Each row is a point on a tangle of strands that fork, close into loops and nearly touch. The rows are in no order.
Points whose rows are less than 94.5 apart are linked; no others are.
<508>: [-15 -15  14  29 -30  14   0 -49 -35 -18  15  43  -1  -5  30  23 -42  -3
   8  -3 -24  -3]
<219>: [-26  23 -20 -30 -36  -1  -5  36  19  30 -15  46   7 -30 -28   2 -33   1
  29 -52 -10  36]
<485>: [ -2 -14 -57 -50  10  12 -20  21   1   5 -69  25  14  -2   1  12   8  26
 -30  25  24 -33]
<735>: [  4  -5 -24   1 -29  11 -27  -3   2  16 -48  -7  31  28 -11 -14  -5  18
 -43  23   6  -9]
<695>: [  7  -6 -35 -45  -5  11 -40   6  -3   5 -55  16  42   5  -7 -22  -9  -1
 -29   3  17  -7]
<202>: [ 16 -19  36  52  14  29  45  -6  10 -11  11 -22 -23  -2  -9  39  32 -14
  17  -3  -3 -29]
<375>: [-16 -15 -18  20 -41  36   4 -45 -27  -2 -25  25 -38 -36  10  43   0 -16
  -3  21  19  10]
<23>: [  6  -5 -16 -35  29  -9  -3  50  14 -11 -52 -14 -33 -32 -22  36  42  12
 -17  25  15 -21]
<180>: [-23 -23 -17 -12 -10  32  53  18  38   7  28 -31 -10   4 -27  -2  15  19
 -24  13  25  18]
<72>: [-10   8  12 -18 -12   7  18  -4 -10   4  33 -16  12 -14 -18 -35 -48 -17
  37 -61  -9  49]
<651>: [ 18  19  -5  51 -44  17   6  37   9 -11 -36  15  -8  -7  14  48  -2   8
   8 -31  11 -36]
<845>: [ 28  37  -3  29 -23 -25  39  52  13  -7   0 -25 -14  18 -20  -6  46  11
   7  30 -18  12]
<857>: [ 52 -19  -3  -5   4  -8 -49  -5   0 -19  -5 -14  86   2  34   6 -30  -1
 -23 -18   3 -11]
<415>: [ 15   0  -1  -2   2 -19  16   5   2 -25 -31 -16  20  10  -4  -7  32  40
 -75  36 -49   1]
<51>: [ 35 -44  32  -8  14 -42   4 -15   4 -15   7  13  51 -19 -43   3 -13  34
   0 -43 -33   7]
<811>: [ 16  -8  41  35  16  -3 -11 -26 -46 -48  25  -8  -6  -8   0  10  16 -29
 -12  20 -13  23]
<28>: [ 30  -3  17   1 -22 -67  27  16 -15 -45   0  19  45 -20 -38   7 -26  30
   6 -33 -48   7]
<318>: [-12 -22  46 -10  46  16 -12  -4  21  27  23   1  12  -8 -18  23  -9 -14
  22 -51   1   7]
<15>: [ 10  39   7  -8  36 -20  -3  12 -18   6  11  -4  25  31   6 -52  -1  14
  24 -21  -5 -26]
<368>: [-14  -4  18  -7  42  -3  10   8  31  29   8 -24  15  17 -26  -2  41  33
 -47  29 -23  10]
<244>: [ 16   9  -5  -4  43 -13  -9  -4 -15  -4   0 -19  28  53   4 -64  20   0
  -8  10   3 -42]
<380>: [ -1 -10  -3 -59  29  21   9  50  23  10 -15  -8  -1   2 -39  14 -11 -12
  29 -51  27  -9]
<737>: [-12  -7 -15 -12   9   1 -20 -15 -14 -18 -18  28 -11 -51  18  29  16  13
 -42  30   2  41]
<559>: [ -2  -4  51  -5  69  -3  -1  16  15  -4  32 -17 -20 -11 -12  13  18 -14
  23 -43  14  -1]
<103>: [ -6 -35 -43 -29  24  33  -9   9   9   9 -57  39  11  -2  18  33 -10  17
  -4   2  22 -59]
<63>: [ -4  -9  26  30  -1  13  28  -5  14  11  22 -40 -60 -39  -1  35  36 -29
  26  13  19  -4]
<445>: [  4  31   0 -23 -25  -3  -2  16 -20 -11  -7  13  19 -24 -26 -20 -19 -13
  39 -58 -10  34]
<742>: [  8  17  11  15  25  -6 -23 -26 -21 -13   7 -13 -28   9  23 -31   3 -47
  18   9  14 -12]
<306>: [ 31  -2  58  23  23 -21 -24  -6 -13 -26  18 -24  18  -8 -14  14  16  -2
  -3 -13 -15   9]
<140>: [-26  15 -22 -43  19  47  20  29  19   5  -1 -33 -41   4   5 -33 -25 -19
  35 -26  39 -22]
<779>: [ 30  10  58  24  37 -15 -20  36   2 -17  11 -27  18   7 -18  16  26 -10
  24 -38  -1 -14]
<381>: [ 19  -2 -19   5 -65 -11 -24  -9 -26 -25 -14   1  52   3  23  10 -41   9
 -24  -1 -11  25]
<638>: [ -9 -35  23 -46  24  35   3  11  23  32  -1  -3  16  -9 -46  17 -12  -6
  23 -64  14  -3]
<820>: [ 20  21 -10  35 -37 -22  78  41  -1  -4  18 -20 -50  -9 -11   3  42   4
  20  39 -12  18]
<133>: [-26  -9 -30  13 -39  42 -21 -45 -20  15 -23  21 -35 -14  14   5 -17 -31
  19  14  32 -21]
<626>: [  2 -12  24 -11  12 -35  51  11  21   5  25 -34  31  35 -42  -5  15  24
 -24  18 -37   5]
<141>: [-21 -40  40   7  12  -7 -35 -52  15  23  12  21  38  25  12  20 -36  23
 -19  25 -29 -18]
<835>: [-41   5 -15 -11  18  13  37 -37 -25  18  38  13   1  23  15 -46 -42  -1
  29 -37 -11   3]
<750>: [  9  -6 -21   6 -65   4   8 -11 -29 -11 -21  28  46  11   9   9 -53  11
   1 -27 -29 -13]
<772>: [-25 -11  27  -6  12   1  33   2  33   9  68 -20 -16   8 -19   3  13  10
  -5  -7  20  27]
<624>: [-21  31  -4  26  19   1   6 -11  -5  15  26  -5 -42  15  36 -19   7 -13
  48   6   9 -18]
<822>: [  3  18  15  35  -1   8 -69   1  14  14  -8   3   1  17  31  19   3   2
   0  23  27 -16]
<68>: [ 26  23   2  54 -47  -6  13  37   5 -17 -24  -6 -12   9  -7  23  36  13
  -1  10  -8 -17]
<240>: [-15 -34  41  -1  20 -17  47  -9  30   3  74 -40  14  29 -21  -7  -3  22
  -5  -1 -15   6]
<550>: [ 15  -1 -40  37 -32  -3  -2 -29 -41 -42 -18  -4   3  43  53 -45 -33 -40
 -17   9   5 -54]
<753>: [ 32   7   0  22  15  -7 -17  12   6  -4 -11 -37   7  54 -13 -65  28 -37
  -4  18  12 -37]
<903>: [-32  20 -18 -30   0  10  19 -29 -34   1  49   4 -38 -21  12 -26 -24 -31
  15 -13  37  57]
<322>: [ 26  -1   4   4 -63 -22  33  -4 -34 -44 -12   4  39   9 -22  -8 -39  17
  11 -29 -39  -5]
<736>: [ 18   1   1  -1  15  -2  35  23  30  15 -13 -36 -43 -27  -4   2  72  18
 -43  63 -29   8]
<47>: [-17   4  -1   0 -37 -26 -23   2  12  21  -5  55  11 -18 -19  25 -13  12
   9 -16 -12  32]
<749>: [ 11 -19 -38  17 -26  15 -13 -22 -21 -20 -30  -3  20  38  18 -25 -22 -22
 -43  24   5 -36]
<236>: [ 24  13   6  11  10 -14 -15  -3 -41 -24   1   3  35  11  21 -41 -31  -4
  23 -32 -14 -15]
<650>: [-47 -21 -34 -27  18  22 -23 -26  13  42 -15  56 -26  -9  22  21  -1  10
   1  27  17   3]
<207>: [ 31  34  -8  41 -39   6   1  46 -20 -49 -33   6   3 -31  24  33 -13  -9
  17 -42  10  -3]
<530>: [-39 -30  23  -4  11  -4  -9 -71   4  42  43  19  11  51   7   0 -43  14
   0  23 -30 -10]
<823>: [-18   1  -5 -66  21  39  -3  34  12  -4   9 -28 -32 -12 -20 -17 -20 -29
  23 -34  43  17]
<848>: [-21   4   2 -16 -23  10  35  -9 -19 -15  68 -23 -13  -3  -7 -48 -32 -18
   6 -26  15  50]
<542>: [  5  -3   7  32 -27   8  69  21  17  -1  46 -28 -58 -21  -1  15  32  -6
  33  17  21  13]
<762>: [ 27  21  24  28   8 -15   9  48  32  18  -3 -31 -15  29 -12 -10  55   2
  22  31   6 -22]
<114>: [-29 -25 -40 -35  36  17   2   1  23  34 -25  63 -11 -11  -9  32  -3  15
   9  -8   8 -25]
<225>: [  0  -7  -7 -32  22  -1  18  52  10   0 -25   0 -14  -9 -40  22  23  -3
   2 -13  22 -14]
<486>: [ 20   4   8  -1   5  -1  17  -4  17 -17 -12 -16 -27 -14  22  -6  57  30
 -67  66 -58   4]
<549>: [-15  13  15  44   5  -5   2  10  35  38  17   1 -46   9  20  10  17   5
  41  14   3 -32]
<724>: [-33   2 -34 -35   8  -7  -4 -42 -27  20  26  32 -21 -15   2 -22  -2 -28
  -8  23  18  59]
<880>: [-12  33  10  36 -17   2 -52   0  36  37  -5  26 -28   1  29  37   9  13
  27   3  17 -32]
<603>: [ 30  -3 -13  29 -17  20 -25 -23 -49 -39  -4   5  29  18  48 -35 -46 -41
   8 -20  -3 -27]
<194>: [-18 -18  -3  26 -33  16   6 -62 -45 -23   2  30 -22 -25  13  25 -18 -17
 -18  23  -9  29]
<814>: [ -5  -5 -21 -20   8  -1  46  27  42  25  10 -29 -41 -11 -16   3  47  21
 -15  45  22  -5]
<607>: [-16   1 -22 -33  12 -12  -7  10   5  -9 -45   4 -43 -63  -2  32  45  15
 -32  45  10  21]
<410>: [ 32  21  23  24   3  -3 -37  39  30   8 -27 -50  -8  34 -13 -36  38 -34
  -4  30  20 -21]
<678>: [ 44 -10 -19  -4 -35   0 -54   3   6  -4  -5 -20  63 -12  40  26 -38 -25
 -40   4   2  20]
<500>: [ -2 -10  24   0 -19 -27 -45 -29  15  13  13  35  33   4  13  19 -26  24
  -9  11 -25  30]
<910>: [  6  -6 -18 -27   2  -8 -27  -1 -13 -20 -38  18  24 -31  -3   0  11   6
 -24  18  11  33]
<690>: [-47  -6   6  -1  30   1  11 -53   1  34  66  13 -10  42  26 -23 -29   8
  19   6 -14  -6]
<824>: [  5  16  10  32  23 -30  -9 -42 -39 -33  27 -16 -38  -5  26 -16  30 -30
   4  43  -1  13]
<131>: [-17  17 -17   1 -36 -31  -4  30  44  33  -9  36   8   2 -49  32   6  38
 -15  -8 -17  26]
<276>: [ 32  33   5   9 -35 -12 -17  34 -27 -46 -19   6  26 -33  12   0 -18 -16
  32 -56   2  25]
<230>: [-23 -10 -14  19 -22  34 -21 -54 -30  17   3  35   5  16  28   0 -39 -14
  18  -5   5 -20]
<223>: [ 24 -11  42 -17  42 -36 -19 -16  -7   3  18  -3  40 -14 -25  -1   3  18
  -1 -21 -18  36]
<667>: [-39  18 -45 -39  21  -7 -14 -34  -2  40   8  19 -38 -16  27  -9   7   1
  -3  42  28  11]
<665>: [  8  10   0 -21  34 -17 -21  19  28   9 -37 -10  21   3  -7  -3  54  50
 -71  33 -22 -11]
<595>: [-41  23 -26 -13  35  47  30   8 -10  11   2 -15  -9  18  20 -46 -41 -14
  38 -38   3 -19]

A fork is a point with three links, a tip a point with one. Leave the first point through the second and follow the links. Name the first fork or tip that comes.
<550>, <603> | <845>
<678>, <381> | <306>
<500>, <141> | <380>
<695>, <485> | <445>
<140>, <595> | <47>
<762>, <410> | <695>

How many points has the smallest loop of links through each point below? Write - if it is on no loop.
<410> | 26
<595> | 27
<240> | 10
<133> | 5

Name the points in between on the shortest way along the links from the first point to the second, in order.
<72>, <225> | <445> > <219> > <47> > <500> > <141> > <530> > <690> > <835> > <595> > <140> > <823> > <380>
<103>, <678> | <485> > <695> > <910> > <737> > <607> > <23> > <225> > <380> > <638> > <318> > <559> > <779> > <306> > <223> > <51> > <28> > <322> > <750> > <381>
<207>, <603> | <651> > <68> > <845> > <762> > <410> > <753> > <244> > <15> > <236>
<223>, <880> | <306> > <811> > <824> > <742> > <624> > <549>
<848>, <749> | <903> > <724> > <667> > <650> > <114> > <103> > <485> > <695> > <735>
